Points on a hilly landscape, in no order, each with its height.
A climber steps from a point to the highest of its 2 nearest points, and stops where none of them is higher. Distance is the straight distance between rows; heights are no part of it.
Pobe: [-43 -41   1 -52 -33  16  52   8 -23  48   2 -12  82 -29  20  -1  22 -32
  19 -17  28]  (h 47.6)
rezu: [  4  64  -3  49  20 -11  11  -8 -26   9  78  18 -12  20  -1  -2 -25  10
  24  14  29]  (h 48.1)
palam: [-41  20  15 -23 -18 -15  10  27  10 -39   3  51  11 -56  31  40   8  -1
  33  -9  47]  (h 49.2)
zal: [ 43  -6  18  31  20  20   5   1  69 -19  -9 -17  -3  40  32 -53 -23  50
   7   3 -44]  (h 79.1)
Lefof: [-11 -36 -24 -55  19  -8  -4  75  34   9  10 -67  53  24 -54 -26  11 -66
 -17   0  -9]  (h 40.5)
Zamo: [ 19  30 -25  61   4  43 -19  -3  -3  16  -5  29  32  14 -10   9 -35  62
 -79   5 -16]  (h 78.4)
kigu: [ 62 -21 -41 -20 -25  55 -13   0   2  29  28  11  -8  22 -10 -87  27 -16
 -35  33  24]  (h 59.1)
Vib: [ 25 -44  -8  -6 -61  53 -26   2  11  21  27  37  29   3  -1 -59  45   8
 -16  23  27]  (h 56.6)
Zuge: [-10  61  -2  41  18 -23   9 -52  -5  13 -60   9 -32 -40  12  45  -6  -9
 -10 -13 -35]  (h 73.9)
zim: [ 29  40 -42  -2 -12  10  47 -56 -14  33  20  -7 -62  24  26 -23  -1 -47
  43  36 -24]  (h 53.6)
vot: [-16  15 -36  13  25  41 -80 -23 -20  52  -2 -19 -40  27 -55  17  18 -34
 -52  11 -29]  (h 82.5)
Kub: [ 10  34  -6   6  15  -3  15  50 -16 -56  13  -3  40  23  -3  -7 -70 -22
  -9 -23  13]  (h 40.2)
ropef: [ -1 -33   2   7   7  -9 -30  24 -12   6 -28  50 -11 -32  72  30 -22  59
  -9 -58  27]  (h 40.6)
vul: [-37   7  45 -30   5 -37   3  45  13 -72  19   1  12   6 -43  30 -12 -26
  19   7  17]  (h 48.2)
Zuzad: [ -2 -40 -20 -89 -25  -4  43  -2 -28  27  10 -26  12  -5  23 -16  15 -43
  37 -26  34]  (h 40.8)
ligur: [  8 -51  -4 -13  16 -32 -35  42  36 -23 -56  23 -32 -22  47  -4  -4  -2
   9 -37  11]  (h 32.9)
nafes: [-28  20  -3 -35   4  13 -19  24  88  12 -17  49 -27 -32  40  16   8 -30
  38 -18   4]  (h 16.1)
vid: [ 28  30  10  46 -14  19  54 -15   6 -43  25  -3  25  -6  24 -23 -21  10
  -8  34  -8]  (h 62.4)
gigu: [ 20  82 -30  18  11  -5  46 -14  -1  48  61   8 -46  23  15 -11  -8 -15
  32  43   4]  (h 50.5)
ral: [  7   4 -20  22 -25  19   9 -51 -55  26 -11   2  13 -31  10  30  15   8
 -14  12  13]  (h 82.9)
gesub: [ 13  21   1 -31  12  -5  -4  24  31  -3 -33  22 -24   1  26  -5 -31  -1
  30 -22  -7]  (h 22.4)
ker: [ -2  -2  22  -1 -16   7  55 -29  27  -9  -2 -30  31  17   8  -4 -19   5
  15  19 -31]  (h 65.4)
bez: [ 29 -26  35 -32 -11 -19  -3 -13 -71   1  -7  40 -17  15  52  19 -37  75
  -1 -46  46]  (h 38.6)
gako: [ -5   2 -20 -33   3 -22  -7  -2 -66 -11 -24 -28   4   9 -39  12  -3 -61
 -20  16   1]  (h 86.8)
fufuv: [ 29 -10 -27 -41 -38  40  -4 -13   7  23  -8  -4 -31  15   6 -51  18 -52
   8  15  -8]  (h 65.1)
Reke: [  7  -6   9  -4 -23 -17   3  -6  19  43  74   0 -32  15  -9 -32  46   9
  57  28  33]  (h 60.0)
vuk: [-42 -60  -6 -45 -49  24   7  28  21  16 -29  -7  64 -49   3 -10  39 -16
  -3  18  13]  (h 51.7)
lese: [  9   8  13  41  18 -24  18   7  34 -46 -16 -48 -11   0 -29 -10 -10 -21
 -28  32 -39]  (h 68.6)
kog: [-55 -57  47  20  19  -5 -25 -11  34  18 -31 -41  42 -18 -43  31  48  38
 -34  19 -57]  (h 76.2)
tenal: [  7   4  17 -10 -20 -15 -10 -35 -45 -51 -32 -16 -26 -11 -33  18  -5 -23
   2  12 -17]  (h 78.2)
Kibuf: [ 18   5  -5   3  26   6 -34 -33 -14  31 -31 -11 -48  40   3  12 -13  23
 -17 -32 -16]  (h 68.8)
sen: [ 22  26  -1  11 -24 -32  81 -20  13  13  65  -1  -2  10  16 -59  47  -7
  52  33  37]  (h 64.6)
ganep: [-30   6  24 -23 -11   7 -28 -44 -18  -4   2  -3 -65 -31 -59  47  41 -64
   1  26 -23]  (h 67.9)
lozit: [ -2   1  -9  -3 -31  38 -38  -7 -23  -6  25  10 -27 -15 -39   7  29 -37
  -9  16   1]  (h 72.9)
Suv: [-55 -58  27 -17  15 -25   2  12  40  31  -9 -68  17  -9 -51  12  67 -21
  -6  29 -41]  (h 67.4)
Kem: [ 34  26 -23  17 -24  25   8 -24 -59 -19 -23  50  16 -20  33  -2 -16  11
  -8  -1   8]  (h 78.3)
lipe: [-15  67  13  41  25 -13  40  19  22 -65  13  -2   0 -23   3   8 -28  -7
 -14  40 -18]  (h 64.1)
lato: [-38 -43  11 -61  30 -16  21  30  56  11 -41 -73  46  16 -34 -16  13 -49
   0  23 -40]  (h 52.7)
riti: [ 23 -49 -14 -37  -2 -40  23  39 -26   1  15 -16   5  26  14 -35 -13 -31
  28 -44  47]  (h 31.7)
tuze: [-36   5  17 -24  22  -7 -22 -13  15   7 -50 -28 -58  -1 -43  33   5 -58
 -18  35 -57]  (h 60.7)
bonel: [-17 -34   1  28  66 -38 -32  19  38 -26 -70  -9  15 -13   4  13   5  42
 -29 -35 -29]  (h 69.6)
gozu: [  5  25  36  81  27   5  21 -41  18  -4   3 -18  17   1  -1  26 -31  68
  -6   8 -29]  (h 40.0)
vob: [ 47  25 -20  34  28  18 -23  32  34  -1 -24 -31  -4  53  -7 -41 -49   9
 -17  -7 -48]  (h 86.5)
Viz: [ 44 -13  14 -11 -19 -13 -24 -12 -78 -16  27  45 -72  12  23  -4 -13  25
   4 -41  61]  (h 47.1)
nebur: [-27   0  41  14  24 -60  21  22  21 -84 -43 -10  12 -35 -22  23  24   5
   1  18 -26]  (h 64.0)
zeti: [ 31  35  -5  58  19 -10  17  34 -22 -18  65   7  15  41 -13 -25 -49  59
   3  -1  14]  (h 45.6)
fet: [ -9 -61  12 -13 -64  38  10  -9  -8 -19  20  -2  52 -23  -8 -32  56   3
   2  34  16]  (h 54.7)
kavuk: [ 33  34 -42 -26 -27  39  18 -26 -36 -22 -15  22  -9  20  17 -34 -43 -30
 -13   1 -14]  (h 73.2)
Beb: [ 20   0 -22  -5 -19 -19  47  -8 -72 -28   2 -26  43  -6 -29 -33   8 -49
 -18   5  22]  (h 78.5)
zirif: [ 13  36 -62  50   7  30 -22  16  -2  43 -23  32  11 -21  28 -27 -12  26
 -69  13  -7]  (h 76.8)
nogeb: [ 35  -5  15  29  -1  16  -7   9  54 -13 -27 -33 -35  -4  16 -31  21   1
   1  34 -52]  (h 73.7)
mipe: [ 16 -19 -14 -20  11  17 -52 -43 -15  82  27  -8 -42  53 -22  26  -2  19
  25 -32   1]  (h 70.5)
fidog: [ -2  51 -21  36   6  64 -25   2  50   2 -13  29  18  10  19   7 -59  26
 -47  10 -28]  (h 79.6)
leto: [ -4 -43  18 -12   6 -37 -30  17  29  -5 -25 -12 -18 -26  -2 -10  46   7
   4 -13  -6]  (h 44.7)
Laf: [  4  16  15 -37 -44  44  29 -17 -11 -23   2   0  23  -1   2  10 -18 -24
   3  21  -9]  (h 68.9)
Lavof: [ 24   3 -47  28  -7  43 -13   2  38  77   3   3  -4  20   5 -49  10  17
 -50  31 -26]  (h 73.8)
nud: [-52 -34  59   3  40  -1 -52  16  43 -21 -70 -24   2  -9 -37  41   1  47
 -28 -11 -51]  (h 83.2)
zafiz: [ 15  26   1  60  57   3   3  20  31   3  29 -27  31  33  -9  -4 -24  70
  -2  -3 -14]  (h 42.5)
Tum: [  3  -7  11 -37  -9 -15 -17  60 -35 -61  43  10  15  13 -18  14 -41 -54
  10   1  20]  (h 43.6)
pivo: [ -3  49  32  59  48 -18   1 -36 -39  18   4 -11  13  15 -20  44 -29  48
 -24 -42  -1]  (h 38.3)
Revo: [-54 -25  32 -33  15 -25  13  24  44 -62 -18  10  28 -52  -2  38   2  -2
  19   5  12]  (h 55.8)
gapu: [ -5 -22   2 -12 -11 -27 -34  29  23  18  19  11 -18  13  -4 -18  48 -33
  36  10  27]  (h 53.5)
reb: [ 22  25 -37  35  11  55 -32  44  38 -27   7   4  34  40 -20 -26 -61   6
 -40  16 -21]  (h 81.6)
lureb: [ -1  39   6  36  -2  -9  38 -55 -53  -7 -28 -18  15 -18  14  46 -30  -5
  -4  -8 -23]  (h 78.7)
muso: [-32 -33  20  11 -21 -24  16   2  69 -14  14  46   0 -48  36  -4  42  42
  25 -22  32]  (h 5.6)
koz: [-54   5  39  21   2   3  22  -4  43  26  21 -10   4 -15   8  34  26  26
  29  22   4]  (h 1.7)
maba: [  4  45 -18  32  40 -29 -21  -3 -61  -1 -13  22   7  -7   0  14 -18  32
  -7 -43  34]  (h 35.7)
Kamur: [-14  25 -32   3  12  34 -51 -22 -11  79  48   2 -43  21 -41  27  20 -21
   2  -8  13]  (h 80.6)
ruga: [  3  44 -18   8  25  -6 -21 -14   6  15 -50  -8 -69 -12  -2  10  -4 -52
 -18  15 -39]  (h 65.6)
Garos: [-26 -25  37   6 -15 -16  22   9  49   6  59   1  51 -21   7  16  42  46
  38  -5  36]  (h 3.2)
todu: [-12  16 -10   8  27  -4 -36  51 -28  -8 -16  48   3  -6  28  38 -58  54
 -33 -47  23]  (h 36.5)
nibon: [ -3  -1 -17   3   4  27 -38 -22   6  34  -6 -40   8  40 -16  27  -5  -8
 -18  14 -37]  (h 76.7)
Bov: [-28  -9  -1  -1   3 -31 -22  52  86  22  21  40 -14 -28  25   6  18  20
  43 -22  22]  (h 10.4)
Femu: [-17 -14  21 -16 -27  35 -41 -30 -59  -2  25  24 -29  16 -20  23  -9   1
 -19 -21  18]  (h 68.4)
tere: [ 29 -12 -12 -37  -9  13  29 -50 -17  21 -10 -28 -23  30  14  -5  15 -36
  38  -1 -31]  (h 58.3)
kogim: [ 15   0 -31   2 -23 -16  67   5 -31  25  51  22  44   2  16 -43  26  -1
  30   8  53]  (h 68.5)
zizok: [-14 -37 -30 -36   9 -31  -2  81  24  32  30 -33  22   5 -11 -24  13 -45
  12 -32  39]  (h 31.3)
Zuru: [  9  -3 -27 -24 -43   9  71 -41 -64  -2  16  16  34 -11  19 -26  15 -23
  10   6  29]  (h 73.0)
puvo: [ 15 -34 -12 -24 -17 -16 -29 -16 -81  -7   1  -1 -36   1  -6   1  23  -8
 -11 -45  29]  (h 59.3)
meluz: [ 44 -38  22 -38 -22 -50  22 -49 -64 -20 -10  16 -25   9  40   8   2  54
  55 -40  26]  (h 32.8)
Gek: [-22  -6  57   1  34 -31  -7 -30  -9 -51 -38 -19 -10 -20 -38  43  -4  14
   0   0 -39]  (h 70.7)
kek: [-11 -19  25  -5 -10 -11   5   2 -18 -41  -5  76  15 -33  71  24 -24  47
  18 -27  53]  (h 45.5)

Call two points neighbours if one is among the 2 nearest of the other. Go from one point of each pair to the other, from neighbour to neighbour, staying as high as possible. Name the lowest point that can't be avoided.
fufuv and vob | kigu
gako and nud | leto
ral and lozit | tuze
vob and ral | vid

Where does a climber stop that starts at each point below?
pivo | fufuv
riti | fufuv
Garos | gako
gapu | gako
